Each row is a point on a landscape with many valleys, with its height.
A ball rolls from a point to the lowest of its 2 nearest points, and stops where none of them is lower. Distance is the straight distance between rows; heights are no part of it.
K773: [166 129 125  79 164 130 151 111 122 175  81 183  98  92 101 153 130 140
 130 119 125 183]  h=5.10
K812: [ 77  84 137 141  98 127 125 155 109 124 141 104 119 159 144  95 128 146
  88 108 136  90]  h=5.60
K741: [162 127 157  96 124 138 161 113 141 199 111 151  99 105 109  97 138 132
 156 105 127 187]  h=4.70
K471: [ 99 134 137 102 138  52 155 155  92 132 122 159 105 126 159 175 139 155
  81 159 142 169]  h=7.00
K567: [133 116 128 117 138 141  59 144 120 121  67 145 187 154  93 125  86  95
 118 131 165 150]  h=8.23
K316: [107 126 133 131  97 125 175 124  74 143 105 114 109 128 132 111 142 169
 106 113 173  98]  h=5.98
K947: [127  81 141 133 130 139 102  97 135 136 127 132 177 155  94 149 153 142
 146 137 138 142]  h=2.52
K640: [155 126 116 107 148 119 101 132 120 114 145 113  83 107 104 187 161 159
 124 140 151 161]  h=1.72
K955: [122 137 140 172  94 149  99 137 148  86 171  73 207 153 113  61 111 116
 149 127 143  82]  h=6.16
K144: [122  85 113 153 143 115  94 119 105 120 148 106 120 145 119 156 142 158
  83 144 126 110]  h=7.65
K96: [169  85 114 137  90 159  44  82 171 108 109 127 139  94 107  69  77  91
 181  69 108 119]  h=5.15
K283: [163 170 120 103 138 178  84  99 144 109  95 108  83  88 118 125 117  96
 164 115 144 139]  h=2.71
K585: [118 140 142 144 114 124 140 122  93 166 101  68 103 123 114  71 121 149
 145  92 168 117]  h=6.46
K274: [139 168 123 114  74  86 202 123 112 140 130 140 120 110 165 109 156 146
  95 172 147 130]  h=5.48
K628: [143 143 112 118 132 114 157 142 111 112 151 146  95  97 104 192 176 187
 133 173 180 155]  h=3.39
K25: [183 128 158 122  92 139 163 129 154 193 149 136  73  72 112  94 127 149
 210  79 127 188]  h=4.31
K88: [ 90 175 148 109 118 151 158 115 142 117 153 121 129 132 155 102 168 119
 135 137 131 107]  h=3.70
K34: [173 123 123 135 130 145  78  96 116 152  63 134 163 148 106  99  86  92
 125 107 135 143]  h=8.44
K626: [ 95 123 105 117 208  96 130 158 138 144 105 143  93  93 150 183 113 133
  81 127 119 109]  h=3.87
K301: [159 191 152 122 119 138 166 135  87 155 138 159  87 112 122  83 147 151
 156 111 170 188]  h=8.81
K20: [ 83  73 133  97  87 117 149 151 145  53 138 151 126 141 173 162  85 130
  62 201  64 102]  h=5.08
K444: [ 58 122 110 122 121  76 198 161 131  86 120 167  88 129 203 189  97 145
  94 195  80 110]  h=2.86
K166: [130 160 165 121 115 128 128 134 115 123 139 146 124 141 185 163 149  94
 111 106 153 157]  h=5.89
K524: [121 121  80 136 192 125 120 141 156 142 105 163  82 144 145 149 136 129
 161  91 142 168]  h=1.55
K297: [112  80 153 144 105 154 172 120 146 127 171  95 181 172 120  69 115 176
 128 142 135  95]  h=4.39
K55: [142  94 122 151 104 142  63 110 166 135 120 103 165 123  89  65 114 100
 174  79 118 119]  h=5.44
K565: [105 126 107 134 198 108  73 150 127 112 108 136 133 106 126 174 106 106
  74 137 101  96]  h=4.41
K498: [129 128 137 158 158 144  72 118 128  94 126 161 181 144 155 170 112 101
  86 134 145 122]  h=5.97
K572: [174 148 131 126 140 189  55  94 131  84 118 117 134 119 114 142 118 100
 134 120 145 127]  h=3.48
K681: [142 112 117 115 178 134  72 129 114 143  81 124 113 105  97 160 107 115
  93 123 114 126]  h=4.86
K851: [157 121 111 137 134 137  80  63 128 107 100 161 141 143 114 160 138 113
 189  92 111 155]  h=4.28
K716: [149 103 157 106 117 141 131 137 156 150 162  72 178 139  86  86 126 122
 129 125  95 111]  h=3.55
K78: [114 126 125 165 160 157  51 144 152  94 111 192 197 119 131 148  92  73
  97 128 141 106]  h=6.42
K766: [156  95 149 145 112 166 169 137 145 179 160  68 120 110 116 130 136 145
 133  98 121  82]  h=5.76
K183: [189 127 127 103 110 161 117  76 156 131 122 124  87  96 126  80 104 116
 186  67 107 157]  h=5.18
K623: [ 92 137 121 130 142 101 180 161 126 133 143 142 103 132 176 203 135 123
 101 172  83  97]  h=1.53
K176: [121 141 177 142  52 116 215 126 109 137 166  74 161 124 146 134 141 153
 163 118 128  88]  h=4.91
K909: [159 131 171 117 115 125 158 103 115 136 179  60 169 136 108  72 120 147
 122 135  95 123]  h=3.99
K718: [185 209 148 149 117 137 188 134 104 159 171 126  85  80 117  62 139 163
 152 125 155 158]  h=9.00
K145: [160 130 119 112 112 131 121 100 163 118 161  83  88  89 119  69 151 140
 180  52 129 151]  h=5.50
K341: [157 155  85 107 156 165 110 131 142 119 117 116  55 104 111 126 134 119
 174  91 131 141]  h=3.27
K160: [130 119 101 129 126  87 146 130 106 119 154 110  98 136 141 142 157 155
  83 145 120 124]  h=7.24
K252: [164 134 169 142 129 157  98  85  97 159  97 118 134 152 108  68  83 112
 158  84 116 161]  h=8.59
K302: [129 118 121 119 174 131 132 151 140 167 126 140  62  99 144 147 141 128
  78 110 128 139]  h=4.37
K600: [151 114 104 124 186 122 113 133 159 137 106 178  75  88 143 202 127 139
 152 104 141 181]  h=2.54
K89: [ 68 131  89 150 127  99  73 181 122  92 116 148 202 133  91 124  90  81
  88 207 112  81]  h=7.73
K605: [150  84 118 116 176 149  36 110 140 115 101 145  85 101 103 160  94 119
 126 104 113 159]  h=5.25
K319: [ 77  94  95 175 113 120  50 180 162 116 147 140 186 116  77  95 119  85
  98 181 131  91]  h=8.05
K627: [ 67 122 125 134 124 102 142 175 117 114 130 141 136 168 161 178 101 100
  93 183  67  88]  h=2.64
K760: [115 136  85 130 203 122 104 125 146 140  60 169 105 139 128 160  96 122
 193 124 136 172]  h=0.55
K637: [125 152 111 105 149 179 126 146 119 128 100 128 109 131 114 148 133 103
 160  81 136 104]  h=3.90
K574: [141  82 157 122 109 139 166 103 134 155 141 110 162 151 106 110 148 177
 137 120 148 129]  h=3.58
K391: [134 106 118 103  88 118 186 126 107  83 156 132 114 139 154 153 134 169
  76 171 117 105]  h=6.63
K858: [ 42  93 112 169  82 116 118 163 117 107 142 132 163 167 116  95 113 105
 106 164  67  48]  h=4.36
K939: [177 101  95 108 115 143  55  72 177 113 100 139 108 105 122 109 101  89
 177  96  96 150]  h=4.83
K538: [126  78 100 158 155 133  24 118 167 130 123 134 118 127  96 121 118 108
 140 115 104 154]  h=5.61
K720: [184 172  94 134 137 117 163  99 120 136 108 179 121 114 156 161 155 134
 147 106 166 162]  h=6.78
K837: [ 64 108 133 115  89 124 151 161 124 108 150 107 127 155 128 124 122 118
 103 188  59  66]  h=3.57
K723: [138 157  98 125 185  99 166 128 106 121 120 179 103  62 120 213 147 188
 119 160 157 131]  h=4.61
K317: [156 115 136 122 117 132 136 136 136 141 167 102  89 112 109 141 170 158
 138 119 149 155]  h=2.97
K972: [133  98 181 165  99 138 175 128 129 129 180  49 197 129 142  81  90 172
 140  93 130  88]  h=5.02
K461: [123 166 102 115 211  88 192 107 119 123 108 190 143 105 137 194 126 173
 124 170 134 131]  h=5.20
K290: [ 72 113 128 122  68 117 197 152  87 101 136 109 103 167 157  96 128 171
 116 132 137  86]  h=6.33
K806: [ 87 152 116 120 139  92 129 140  96 107 125 138 134 184 139 135 156 126
 137 132 140 145]  h=7.97
K764: [101  91 119  85 113 133 155 129 150  67 148 149 157 146 149 136 120 144
  64 187  92  93]  h=5.83
K520: [146 115 139 110 108 137  70 145 160 139 141 104 189 114  68  92 126  68
 124 127  81 104]  h=2.99
K649: [140 182  87 120 109  99 202 114 110 120 120 173 127 106 158 131 182 152
 128 128 175 129]  h=6.18
K581: [172 131 136 168 118 153  68  86 129 111 127 148 158 163 140 131 123  84
 163  78 121 151]  h=4.79
K790: [157 154 165 124  94  95 199 115 106 142 185  62 129 101 126  54 123 177
 120 130 116 132]  h=4.46
K464: [ 90 150 129  92 119 135 161 144  71 106 105 134  96 116 134 137 145 145
  96 115 157  85]  h=5.35
K44: [156 156 128 123  69  96 220 123 115 143 154  98 114 105 154  66 134 167
 100 145 145 119]  h=4.93
K501: [169 161 158 115  91 136 161 148  97 108 175 102 132 160 155 137 141 128
 121  92 155 149]  h=6.55
K677: [127 178 127 128 130 105 161 147  73 130 129 139 105 167 133 127 151 145
 144 128 174 170]  h=8.43
K517: [181 125 161 122  93 127 174 138 132 172 172 103  92  74 112 114 157 166
 147  91 147 152]  h=3.74
K94: [134 123 142 179 113 148 100 103 142 129 144  64 166 145 106  79 125 127
 165 111 144 106]  h=5.78
K104: [121 130 130  90 131 125  94 116 165 149 112 111 153  99 104 134 154  86
 128 138  88 104]  h=2.37
K164: [ 95 143 109 146 136 100  84 132 119 103 121 128 178 159 126 129 120  96
  93 186 107 100]  h=7.38
K271: [124 159 162 125  99 147 190 116 138 148 156 102 130 113 133 123 169 147
 157 148 146 114]  h=4.27
K838: [166 107 160 119 103 135 192 127 118 183 131 101 123 100 102  89 128 177
 147  81 171 145]  h=4.29
K576: [115 126 110 168 129 129  56 114 147 117 117 128 172 136 117  77 129  80
 106 132 125 107]  h=7.01
K49: [ 72 146 121 116 116  66 173 144  96 123 125 145 110 162 154 141 142 148
 113 189 126 149]  h=7.46
K143: [129 124 165 142 102 138 117 157 103 116 147 114 185 196 129 127  98 103
  91 164 118 119]  h=7.63
K159: [ 72  77 119 177 115 128 100 154 119 129 148 125 156 172 113  79 118 124
  94 137 106  75]  h=4.99
K172: [106 165 124 114 166 119 195 162 144 160 132 166 116 131 163 177 152 116
 126 167 108 131]  h=2.44
K225: [115 131 132 126 211  93 119 145 156 147 102 163  98  72 151 227 110 138
 133 119 142 156]  h=3.24
K447: [122 145 102 122 155 137  95  93 175 148  95 127 127 107 115 139 150  82
 171 133  97 126]  h=1.85
K949: [138 126 143 124 125 154  76 167 129 123 115 131 199 176  96 106  97  82
 102 150 137 136]  h=7.98
K450: [134 116 127 117 159 122 101  81 127 118 116 166 133 136 121 162 159 139
 148 112 138 169]  h=3.59
K249: [111 149 124 118 164 150 150 135 165 149 144 142 124 149 148 126 151 113
 132 147 109 127]  h=3.09
K73: [110 144 147 115 156  76  99 125 113 122 120 153 111 120 169 187 145 121
  95 130 156 181]  h=6.48
K125: [113 135 139 140 147 150 125 135 119 156 117  98  96 151 112  90 135 136
 144 120 150 140]  h=6.22
K679: [145 137 144 114  96 127 147 147 102  96 166  99 152 191 138 145 125 128
 109 160 126 129]  h=7.19
K407: [ 62 100 124 128  66  88 193 162 133  98 106 135  67 138 190 156  89 134
  95 205  71 119]  h=3.86
K648: [123 128 122 160 132 170  35 112 149 107 101 167 177 112 107  96 100  65
 129 116 133 118]  h=6.74
K659: [151 107 176 162  86 139 195 125 125 152 179  70 158 115 150 126 130 159
 154  74 132  96]  h=5.39
K698: [127 142  88 115 158 126  98 110 159 161  68 156  85 121 126 148 120  89
 212 118  95 159]  h=1.30
K244: [109 151  96  94 157 156 152 151 100 107  96 131 131 138 114 156 131 127
 124 120 146  81]  h=4.56
K28: [122 104 114 160 159 137  72 110 142 150 105 124 106 150 122  96 128 125
 140 108 137 154]  h=5.91
K282: [129 144 149 144 133 150  96 103 128 101 136 151 150 162 165 125 141  93
 120 103 146 143]  h=5.34

For each start below, name the point where the ball stops.
K28 | K626
K677 | K947
K316 | K283
K679 | K947
K659 | K623
K648 | K947
K790 | K760
K290 | K623
